Each scene shows the same named points in several views. A view is turned or mirrored, shifted and resized as a whole, has a little noise and may leave points out.
In the rows, zero is written as 128.

Scene 1
View 1
<76>: [104 119  94 129 158 154 157 157 120  99 133  91  96 131 106 132 148 123
 102 117 119 119 112 147 104 119 150 103 152 143 132 157 140 125 103 110
 141 106 125 139 144 114 115 107 115]
<10>: [ 82 122  86 132 151 132 157 163 106 130 150  87  97 104 105 128 114 115
 107 133 152 110  99 126 123 143 131 111 154 147 121 166 153 144 104 122
 135 123 107 152 143 110 108 123 130]
<127>: [115 100  79 123 174 159 153 164 113 111 132  92  99 124 119 135 146 137
 106 142 117 116 107 144  99 108 184 120 156 148 129 153 160 125 117 107
 127 103 140 137 137 123 124 104 142]
<124>: [119 144  88 125 172 135 138 172 129  84 118  99 102 156 125 136 146 114
 122 111 160 122 114 136 116 110 111  68 135 130 159 144 117 123 120 126
 148 114 119 137 140 117 110 137 114]
<14>: [104 128  88 126 160 141 149 164 117 109 135  93 100 128 113 131 134 118
 113 126 148 116 107 133 116 124 134  98 145 142 136 155 138 131 113 118
 138 116 117 144 143 117 113 125 123]
<84>: [152 149 110  48 146 144 109 178 127  92 110 101 159 185 125 112 172 154
 133 103 173 111 131 118  79  91 128  74 103 144 159 145 118 104 164 120
 141 124 123 124 136 160 118 166  77]
<79>: [104  97  67 139 183 149 158 164 107 118 139  90  88 111 125 140 127 128
 109 155 127 118  99 138 111 114 177 123 160 147 128 155 163 138 115 113
 121 105 133 141 135 116 120 105 160]
<23>: [106 123  92  97 150 142 141 167 108 123 138  91 121 125 109 123 134 134
 112 131 155 106 108 122 104 125 145 110 137 152 127 161 151 130 129 118
 128 123 114 142 137 130 115 134 119]
<136>: [133 118 102  79 147 158 133 166 118 106 125  96 135 152 113 119 163 152
 114 121 132 113 121 133  81 100 166 109 130 152 134 152 144 112 139 108
 133 111 133 129 138 142 123 129 103]
<282>: [120 132  86 132 178 142 144 169 127  85 119  97  95 151 125 138 151 118
 115 118 142 125 114 143 111 105 131  82 141 132 155 146 127 123 115 119
 145 108 127 136 141 117 116 122 122]
<180>: [104 107 116 112 132 172 162 151 117 106 140  90 108 126  87 126 167 138
  84 104  87 113 118 153  86 122 178 120 151 151 113 164 150 118 100  98
 140 104 129 135 147 120 120  91  96]
<62>: [115 121  88  84 153 140 133 170 107 128 136  92 133 134 116 119 135 143
 122 136 165 105 110 117  98 118 150 112 132 154 131 159 154 128 140 120
 124 122 118 137 134 142 117 141 119]
<257>: [121 139 107  87 141 145 136 168 121 104 126  93 130 153 109 119 154 134
 115 106 154 110 119 127  96 116 126  88 126 145 141 155 127 117 131 116
 145 121 115 137 140 135 114 141  91]
<168>: [132 134  95 104 165 149 136 170 129  86 116 100 116 163 122 130 162 132
 119 112 143 119 120 138  97 101 136  81 131 138 153 146 126 114 129 117
 142 110 130 132 140 128 118 132 104]
<205>: [ 92 140 108 116 132 141 151 161 116 110 140  92 109 129  93 120 139 120
 103 103 144 110 112 134 112 137 116  92 140 145 130 165 132 128 107 117
 150 122 103 145 145 115 107 126  95]
<51>: [ 89 109  85 143 160 151 164 159 113 114 143  90  86 111 105 136 132 118
  98 131 119 114 105 144 112 129 156 116 161 145 122 162 153 136  98 113
 137 110 123 147 143 107 113 101 133]
<207>: [103  97  97 110 147 166 159 154 104 125 144  88 109 113  98 127 146 145
  94 132 105 108 106 142  90 121 188 137 155 156 110 166 167 127 112 102
 127 107 129 139 141 128 122 100 123]
<115>: [ 93  93  85 132 159 162 166 154 105 127 150  88  92 102 100 133 136 135
  93 142 102 113 102 145 101 127 191 139 165 153 109 165 170 135 103 104
 125 104 131 143 142 116 120  93 143]
<251>: [117 169  98  85 146 115 117 181 123 107 123  97 136 161 122 116 132 120
 138 106 212 111 116 107 116 125  77  60 114 137 161 151 112 127 145 136
 149 138  94 142 138 136 105 178  91]
<232>: [125 123  79 124 181 147 143 169 125  90 118  96 101 147 129 135 149 124
 118 128 142 122 112 138 105 100 144  89 142 137 152 145 135 124 123 117
 136 109 131 134 138 123 118 122 130]
<57>: [127 153  99  60 143 126 113 178 115 118 125  96 151 158 120 111 138 143
 136 117 200 105 117 103 101 116 111  82 109 148 148 152 130 121 158 128
 136 135 103 136 133 152 112 173  96]
<48>: [ 88 108  82 148 162 148 165 157 109 118 146  89  84 105 105 134 128 116
  98 136 121 117 100 142 116 134 157 118 164 145 123 163 158 140  98 114
 132 111 120 144 145 106 114 100 140]
View 2
<282>: [148 144 126 125 140 141 155 120 151 120 115 136 117 129 115 130 130 118
 155 109 153 140  87 127 120 122 116 125  95 144 102 106 134 133 108 137
 134 121 120 131 114  97 127 137 101]
<23>: [132 141 109 117 132 140 140 139 139 111 116 105 117 113 114 125 118 133
 152 117 128 139 108 114 133 122 122 125 100 129 128 120 120 114 135 151
 130 142 115 122 105 127 139 141 129]
<205>: [137 151 116 123 141 135 134 134 139 120 129 105 103 129 133 109 114 128
 159 109 148 148 104 127 156 124 125 134 108 128 130  94 120 124 129 149
 127 143 131 111 126 125 141 125 114]
<127>: [135 133 125 118 114 154 165 137 139 110 122 124 136 118 123 141 108 135
 146 109 134 114  92 120 108 118 120 101  79 140 110 128 126 119 111 162
 127 124 123 130  99 107 117 135 117]
<257>: [139 146 113 116 143 139 139 133 135 113 122 109 111 110 110 127 143 129
 166 116 138 164  96 130 163 120 122 146 109 134 128 108 132 130 132 133
 128 136 109 123 109 122 146 138 114]
<251>: [146 157  96 128 173 116 115 122 157 123  96 107  84 116  90 112 158 114
 165 128 136 185 116 123 153 129 116 163 127 127 130  99 127 127 150 110
 140 152 101 121 116 129 168 153 120]
<51>: [135 141 122 123 122 144 152 137 141 117 128 117 121 134 141 120  88 131
 145 105 142 113 100 118 115 123 124 105  87 133 114 109 116 115 111 167
 126 134 140 116 117 113 121 124 117]
<180>: [132 133 136 108 108 160 164 147 113 109 156 111 135 118 148 132 106 143
 158  98 146 129  79 131 165 114 131 114  84 134 125 112 128 129 111 167
 117 121 134 118 111 117 116 114 108]
<232>: [145 141 121 125 138 141 153 123 151 118 112 133 119 124 109 135 131 120
 154 113 144 138  92 123 114 122 115 125  94 143 104 115 132 129 115 137
 133 125 117 133 106 101 128 140 107]
<48>: [135 141 121 123 121 143 152 135 144 117 124 117 117 135 141 118  84 129
 141 105 141 109 104 114 105 124 123 103  85 131 113 110 113 112 110 170
 127 135 144 115 119 114 121 125 121]
<57>: [137 150  95 120 156 128 124 135 145 112 102 101 102  96  83 128 164 125
 166 129 123 177 113 120 157 123 119 156 119 128 137 120 130 122 155 120
 137 150  89 128  98 134 164 156 130]
<207>: [128 131 124 109 105 156 161 151 123 107 139 108 138 112 135 135  98 145
 148 105 131 115  95 119 134 115 128 104  82 133 128 127 118 115 121 175
 122 129 128 122 101 121 118 125 124]
<62>: [131 141 105 113 130 141 141 143 141 109 110 103 119 103 101 133 131 135
 153 120 120 142 109 113 135 121 122 127 100 129 130 130 123 114 140 147
 132 144 106 127  95 129 143 147 134]
<136>: [134 137 120 109 125 151 155 140 126 107 128 114 133  99 106 146 144 136
 163 115 132 150  85 128 154 115 121 131  95 139 125 128 135 127 128 142
 127 125 104 134  94 118 134 139 115]
<124>: [150 151 118 129 155 131 139 116 158 125 108 131 100 132 109 122 141 113
 161 114 152 156  95 129 127 125 114 140 107 140 105  97 134 133 118 125
 138 130 116 127 118 102 141 141 103]
<115>: [130 132 125 114 105 156 163 147 131 109 136 115 136 122 142 133  83 142
 141 103 133  99  98 114 111 117 126  92  78 133 117 127 115 109 113 182
 123 130 138 119 105 116 111 123 125]
<76>: [139 142 126 121 126 147 155 133 138 116 130 121 120 129 133 126 109 128
 153 104 148 130  89 127 133 120 122 119  91 138 113 108 126 126 113 155
 127 127 132 121 116 108 125 125 109]
<10>: [136 147 106 127 137 132 133 137 151 121 113 105 100 133 132 108  95 127
 145 114 136 127 118 112 119 129 121 118 103 124 127 104 109 109 131 160
 131 150 138 111 123 128 139 134 129]
<79>: [136 133 122 121 117 148 160 134 147 114 116 125 129 128 128 134  94 130
 139 107 136 103 100 112  90 121 119  96  79 138 106 123 118 113 108 168
 129 129 134 128 105 108 115 134 122]
View 3
<282>: [159 144 149 140 103 133 126 111 123 149 115 115 123 132 139 149 117 162
 143 127 181 128 128 142 132 127 117 115 116 148 136 106 120 134 134 128
 130 152 141 127  95 143 139 161  95]
<76>: [149 160 131 156 108 132 120 108 128 153 139 103 111 141 146 136 127 141
 145 144 173 130 133 141 133 121 127 126 109 145 153 128 116 113 145 129
 143 138 141 125 107 148 142 169  91]
<127>: [136 143 126 144 117 117 147 103 132 155 133 107 109 132 151 148 138 140
 149 140 170 108 135 150 100 121 130 115 111 128 163 141 132 117 140 135
 134 132 146 135 119 162 144 185  80]
<115>: [129 164 114 160 125 115 138  98 140 157 150  96  97 141 162 139 142 122
 139 165 169 116 142 156 105 116 140 122 103 126 173 160 137 100 148 128
 150 117 145 128 126 170 145 198  74]
<168>: [154 135 145 141  94 137 129 114 119 149 129 122 130 129 135 134 128 161
 163 106 163 120 129 135 138 128 115 124 122 146 147 101 105 138 134 142
 125 164 139 130  98 126 138 138 109]
<232>: [149 139 146 137 106 127 131 111 128 150 116 118 123 130 142 145 125 162
 147 123 177 116 127 147 127 127 120 115 117 142 144 110 122 141 133 129
 125 155 140 129  99 140 137 158  96]
<57>: [121 141 135 132 105 138 130 121 152 139 151 137 135 118 147  84 155 148
 166  88 143  87 131 152 165 131 123 144 137 132 162  87  96 169 134 135
 109 197 105 127  92  92 119  98 129]
<51>: [139 170 125 155 121 124 122 107 142 155 140  98 103 141 160 134 128 132
 129 164 180 127 138 157 129 119 132 124 105 138 155 138 131 110 146 117
 146 128 137 123 108 158 140 185  78]
<180>: [152 165 114 172 100 134 124 102 114 162 171  98 108 146 142 135 138 125
 168 143 153 136 133 124 121 111 130 134 102 143 171 148  99  85 150 150
 155 123 155 129 127 151 156 172  95]
<207>: [128 156 109 159 117 119 140  99 134 157 163 100 102 140 154 130 151 121
 156 146 157 112 138 147 110 114 137 128 109 128 180 156 119 102 148 143
 144 125 145 133 127 155 148 180  85]
<124>: [158 147 153 138  99 140 112 118 132 144 117 119 127 130 142 131 115 165
 139 121 180 128 128 146 158 129 113 123 118 154 131  88 111 149 135 118
 126 169 129 121  83 125 128 140 106]
<48>: [135 172 124 155 123 120 120 106 147 151 136  98 101 143 163 133 131 130
 124 170 182 125 139 161 132 120 133 122 105 138 154 140 138 114 148 110
 149 127 134 121 105 161 137 191  76]
<10>: [125 178 124 151 128 124 112 111 163 143 144 102 102 139 171 106 135 126
 119 164 178 115 138 170 157 125 134 131 110 136 155 126 132 129 147 102
 143 145 115 117  95 143 124 169  86]
<62>: [115 144 124 141 118 125 141 110 154 145 149 119 117 126 156 106 158 134
 155 119 153  89 135 161 133 125 134 134 126 123 171 120 117 144 140 132
 121 167 121 131 107 126 127 140 105]
<136>: [138 135 126 146 101 131 143 109 123 152 155 120 123 129 138 126 149 144
 177 102 144 104 133 134 120 120 126 133 123 134 170 125  99 126 138 155
 127 157 138 136 116 128 144 140 111]
<251>: [135 149 148 135 103 147 105 127 154 133 136 133 135 123 148  83 137 156
 147  99 160 106 127 154 195 134 117 143 134 146 142  69  95 177 133 114
 115 201  98 118  72  88 114  96 130]
<205>: [145 174 127 160 107 141 102 115 141 147 158 106 114 141 153 102 131 131
 142 142 165 132 134 145 170 122 125 143 111 149 151 113 103 123 148 120
 143 153 122 118  97 124 133 143 106]
<14>: [141 158 137 147 114 129 119 113 143 145 134 111 113 135 154 123 129 143
 136 140 177 120 133 153 146 125 126 125 114 142 148 114 123 133 142 116
 136 150 127 123  95 137 130 159  94]
<84>: [144 120 143 133  84 144 137 119 120 146 149 139 145 118 126 108 149 164
 192  60 133  97 126 127 146 127 116 141 139 139 162  85  78 156 129 162
 107 195 128 137 101  93 133  92 140]
<257>: [144 149 134 150  97 141 121 115 130 148 155 119 125 132 142 109 138 146
 164 107 152 115 129 137 156 122 121 141 120 145 157 104  95 136 139 139
 130 168 127 127 100 113 134 125 119]
<23>: [123 154 124 145 117 126 131 111 151 148 151 114 114 131 157 108 151 133
 148 129 158 101 137 157 139 122 133 134 121 130 166 124 117 135 142 125
 131 157 121 127 106 132 128 148 102]
View 4
<79>: [125 126 114  53 129 156 154 120 111 119  85 118 140  91 138 114  79 137
 153 115 138 109 199  91  95 106 120 147 103 156 117 157 123 126  68 152
 130 164 118 134 166  91 113 120 143]
<57>: [111 175 141 112 147 158 124 134 142 151 140  32 181 103 136  99 119 121
 129  57 131 113 111 129 132  99 116 119 141 148 173 177 123 112 166 118
 144  64  83 138 107 176  70 115 132]
<180>: [144 128  89  94 114 194 161 111 109  99 108 107 154 110 139 124  88 116
 101 127  76 102 162  93  83  75  99 167 122 158 126 138 136 164  99 124
 105 131 107  96 142  74 104 119  48]
<251>: [104 166 141 127 151 152 125 132 144 175 122  32 199 100 144  83 128 144
 135  63 117 136  90 151 144  98 116 126 128 138 187 163 108  94 160 119
 163  62  84 155 109 187 104  82 132]
<14>: [120 135 114  90 136 159 146 118 119 139  94  94 169  97 142 101  97 143
 136 103 111 123 152 120 113  99 115 151 108 146 143 148 114 119  98 137
 140 129 107 137 144 119 122  95 119]
<257>: [120 154 122 106 133 175 139 124 127 136 115  60 175 112 138 100 109 128
 123  94 101 114 116 119 121  85 104 139 132 151 160 154 123 129 145 120
 134  86  87 126 118 136  94 106  90]
<127>: [126 131 108  50 123 172 154 120 109 106  89 109 137 105 131 116  82 132
 143 124 127  98 186  87  96  94 108 142 114 161 123 154 130 138  90 143
 120 148 110 124 157  86 103 124 117]
<10>: [130 126 108 113 145 147 148 116 124 150 114 104 175  75 156 109 103 136
 120  83 114 128 181 121 101 111 138 167  96 131 134 149 111 120  66 138
 143 145 127 132 155 119 130  99 129]
<84>: [108 181 140  86 130 183 127 137 137 128 122  22 169 131 121  96 113 125
 136  93 117 101  84 116 136  77  85 106 157 168 177 172 133 122 201 111
 127  48  61 133  95 163  56 119  98]
<76>: [126 129 104  81 125 171 153 113 113 120  87 103 160 106 142 108  91 139
 130 125  97 116 156 109 103  87 106 157 111 151 135 139 120 136  94 136
 131 136 109 125 146  96 123 101  92]
<23>: [127 148 118  97 138 161 142 124 125 135 123  79 162  90 143 111 102 124
 124  82 122 110 160 108 106 100 122 145 121 148 141 165 126 128 106 130
 132 113 105 127 137 128  92 117 122]
<207>: [142 133 100  82 120 178 155 115 113 102 116 110 141  93 140 129  87 113
 113 108 112  95 192  82  81  89 116 159 118 155 117 155 137 156  82 134
 107 143 114 104 156  81  91 134  92]
<48>: [130 116  97  86 132 156 156 112 113 130  92 122 158  85 148 113  89 138
 130 113 109 121 189 107  93 104 123 167  96 143 121 142 116 132  59 142
 135 162 125 126 164  88 134 102 117]
<51>: [132 120  98  86 131 163 156 111 110 127  93 118 158  90 149 111  88 139
 126 115 105 119 183 106  97  97 119 167 100 146 124 144 117 135  66 140
 133 157 121 124 161  86 129 104 106]
<205>: [127 135 104 128 137 164 144 113 125 147 117  83 185  93 151 105 111 133
 110  95  84 129 136 130 109  93 116 165 113 136 152 142 115 128 107 124
 140 112 106 123 134 123 126  89  89]
<232>: [113 139 117  58 127 167 147 125 116 127  74  85 157 115 129  97  90 149
 158 129 118 117 140 110 120  90  98 131 116 162 145 151 118 117 119 139
 140 126  95 143 138 114 115 100 122]
<168>: [111 148 120  70 125 177 142 127 120 127  84  69 165 123 127  95  98 142
 147 124 105 114 117 115 125  82  90 127 128 163 155 151 121 121 146 130
 136  99  85 137 121 124 106  97  99]
<62>: [121 157 127  92 141 160 136 130 131 132 132  70 159  93 137 112 101 119
 130  72 136 103 160 106 111 101 121 134 129 150 143 172 129 126 119 130
 128 108 100 127 133 135  77 127 134]
<282>: [111 133 113  58 121 168 149 121 114 130  66  88 160 118 132  93  92 155
 155 139 107 121 135 117 120  85  93 136 114 163 146 142 116 118 119 138
 140 127  96 142 138 109 128  91 107]
View 5
<62>: [126 164 117 119 134 121 126 105 119 120 139 137 122 119 134 125 118 107
 149 102 140 103 102 122 135 121 119 129 116 138 129 116 102 115 142 129
 119 130 109 156 120 116 140 121 123]
<282>: [147 152 106 142 149 129 141 120 118 123 176 114 126 111 107 130 149 113
 148 131 134 109 120 125 125 134 123 111 119 132 143  80 103 124 154 164
 115 126 128 154 123 116 120 112 110]
<124>: [128 157 101 128 156 129 140 114 122 120 176 129 119 113  99 125 146 121
 142 126 127 116 115 140 110 138 114 109 120 145 144  77  88 117 149 157
 112 117 122 160 116 116 115 111 115]
<79>: [159 156 123 156 123 124 142 126 116 123 165 103 136 111 136 142 138  99
 145 111 165  99 113 107 142 113 114 116 118 122 128  94 128 128 138 159
 107 159 126 152 131 111 153 127 100]
<57>: [100 174 105  95 155 123 119  93 123 116 136 160 107 124 119 109 118 117
 152 103 118 110  95 142 112 131 118 131 112 157 138 117  78 100 149 119
 122 107  96 162 106 121 125 111 135]
<251>: [ 91 170  99  95 160 123 128  96 127 117 153 163 104 119  99 112 123 130
 138 106 117 124  96 158  93 137 105 117 118 166 145  93  69  99 141 126
 112 104 103 168 106 116 114 112 128]
<232>: [146 159 107 142 148 129 138 118 117 123 170 115 126 113 114 128 148 109
 152 125 136 107 117 124 125 130 125 116 118 135 141  88 104 122 154 162
 117 128 122 156 122 120 128 111 110]
<84>: [114 169  98 100 171 132 113  90 119 116 137 150 108 126 113 102 128 111
 172 121  93 100 107 134 126 144 142 137 112 151 145 122  76 103 172 133
 141  86  99 156 105 132 108  98 145]
<14>: [135 152 112 132 136 121 141 118 121 122 165 126 126 113 115 135 129 114
 137 117 146 114 112 128 129 127 111 110 123 132 135  87 103 124 139 148
 109 130 127 157 123 107 129 125 110]
<205>: [125 140 115 115 135 112 137 117 123 122 159 143 124 116 107 134 109 122
 126 121 139 121 115 133 136 133 110 109 128 126 132  88  95 129 136 130
 113 110 137 154 122  98 111 133 118]
<115>: [165 141 130 151 114 116 143 129 115 127 156 108 141 112 138 148 117  99
 138 119 165  98 120  99 166 116 120 116 124 105 122 102 132 141 137 148
 114 149 140 146 134 100 143 137 104]
<168>: [136 155 104 128 158 129 132 110 118 120 163 126 120 117 109 122 141 112
 156 130 119 106 118 127 129 138 130 119 117 136 142  93  93 119 161 154
 125 109 121 154 117 121 113 108 121]
<180>: [161 127 125 136 129 114 137 128 116 124 153 121 139 116 120 143 110 103
 144 138 137 102 131  99 180 134 134 119 129  95 125 103 115 145 152 141
 133 109 149 140 130 100 111 134 120]
<136>: [142 155 113 124 147 125 124 107 116 121 142 129 124 120 126 122 123 101
 162 123 123  94 113 113 153 132 138 132 117 125 134 119 102 121 162 138
 136 111 118 148 119 120 122 115 129]
<10>: [131 149 122 129 120 114 145 124 122 123 161 131 128 112 122 142 112 116
 120 106 165 119 109 128 130 119  96 107 127 128 126  86 110 129 121 136
  98 143 132 157 126  96 140 137 104]
<48>: [156 140 123 148 120 117 148 133 119 126 172 110 137 109 121 150 126 110
 129 123 163 113 121 114 147 120 109 104 127 113 126  81 120 140 130 153
 104 145 143 151 132  98 133 136  98]
<207>: [157 141 128 139 120 117 136 123 117 125 146 116 138 116 137 143 111  97
 145 119 154  95 119  98 172 121 127 124 123 105 121 112 125 138 144 139
 124 134 136 144 130 104 135 134 115]
View 6
<23>: [127 137 145 108 107 141 113 130 148 125 111 168 124 138  94 117 162 134
 125 157 134 142 104 120 139 141 149  95  97 156 107 109 133 122 139 106
 124 144 122 150 151  92 150 137 127]
<127>: [145  82 132 113 128 105 133 112 174 155 126 192 120 122  82 158 143 120
 105 156 115 117  91 162  82 135 164 100 103 147 111 131 121 129 155  96
 126 137 121 143 139 104 142 139 115]
<76>: [137 110 120 119 134  99 102 127 148 143 121 178 137 119  61 172 164 122
 127 148 121 132  89 142 124 130 155 113 118 154 114 136 134 133 151 118
 110 125 132 156 134  96 124 135 127]
<48>: [122 110 136 106 124  83 114 118 128 156 133 158 128 109  75 166 166 123
 137 137 105 136  68 159 107 133 167  72 108 140 116 159 118 128 162 117
 106 114 127 133 125 110 147 137 106]
<57>: [128 159 155 118  81 179  93 142 162  76  79 164 141 174 100  72 167 140
 123 184 180 152 142  78 193 153 134 122 110 180 105  60 164  98 107  88
 134 176 142 172 155  72 133 134 151]
<136>: [156 114 122 130 131 158 117 133 189 130 103 205 126 141  86 138 144 128
 107 166 145 119 126 116 125 134 138 145  97 168 107  89 144 131 129 102
 133 158 111 171 163  79 130 132 144]
<168>: [145 103 122 134 117 125  97 129 177 107 101 191 154 150  61 150 157 123
 111 183 156 131 120 126 146 143 153 143 134 172 115  96 155 117 125  96
 121 154 153 184 135  83  97 136 143]
<14>: [125 117 138 111 109 103 100 125 141 122 114 160 141 133  71 143 170 125
 131 161 132 145  94 134 142 139 163  94 124 156 114 126 138 114 144 108
 112 133 147 154 125  98 129 139 120]
<205>: [120 154 126 118 127 118  79 144 119 119 111 156 145 130  67 149 181 132
 153 141 137 152  95 105 172 134 145 108 117 161 112 125 146 128 138 135
 103 127 132 161 139  86 129 130 138]
<257>: [135 141 126 128 119 148  88 143 156 105  95 178 145 146  72 131 164 135
 127 166 155 139 122  99 168 139 137 136 115 174 108  93 157 123 123 114
 121 151 133 175 152  76 121 130 151]
<79>: [133  82 147 106 109  92 141 105 159 160 133 172 121 122  87 147 149 121
 109 156 108 127  78 173  82 140 173  72 106 138 112 143 113 118 159  90
 123 133 129 132 126 118 150 144  96]
<232>: [142  87 132 125 109 102 110 115 174 120 110 180 148 142  63 151 156 117
 105 178 141 131 104 148 124 142 162 114 133 160 119 117 142 110 139  88
 117 148 159 166 121  95 109 140 125]
<115>: [138 104 129 103 144 101 136 117 147 178 140 180 108  99  89 168 149 124
 122 129  94 120  71 161  77 126 160  85  83 137 110 152 108 141 169 120
 118 120 100 126 147 110 163 134 106]
<124>: [130 108 130 124  99  99  84 129 152  95  97 164 168 153  52 149 174 121
 125 182 159 147 108 126 167 147 161 119 150 170 118 109 155 104 130  95
 111 147 177 180 112  87  96 140 133]
<10>: [106 142 152  95 106  98 106 127 111 134 126 138 130 121  89 133 179 131
 147 138 117 153  76 136 142 136 162  60 109 146 111 144 124 117 154 115
 107 123 132 130 131 107 158 137 110]
<207>: [143 114 123 112 149 127 131 127 159 169 130 191 103 108  89 159 147 129
 121 134 108 117  87 142  90 126 149 106  75 144 106 133 118 148 157 123
 124 127  88 135 162  96 160 132 122]
<51>: [125 110 131 107 132  86 115 121 132 154 131 164 127 110  70 168 165 123
 135 137 109 135  73 153 110 130 164  82 107 145 118 152 120 133 161 118
 108 119 126 138 129 108 144 138 111]
<282>: [141  85 124 129 115  91 100 121 166 120 110 179 154 136  50 166 160 116
 114 178 141 134  99 149 128 139 165 122 139 161 121 121 143 114 139  95
 112 142 163 172 117  95 103 138 124]
<84>: [157 132 128 143 107 188  92 143 200  77  74 204 149 175  80 102 149 135
 104 199 189 131 161  78 178 148 126 175 117 189 105  42 173 112  97  89
 139 183 139 200 163  58 103 129 169]
<62>: [130 134 156 107  93 155 120 128 162 114 103 168 122 150 107  90 159 136
 119 167 147 144 118 112 143 146 147  95  96 158 105  91 138 109 130  91
 132 158 127 150 154  93 152 135 128]

Which points are out of place in each view (at most two, in the order of its rows)? Write - if all are in place.
view 1 | <282>
view 2 | <10>, <79>
view 3 | -
view 4 | -
view 5 | <48>
view 6 | <62>
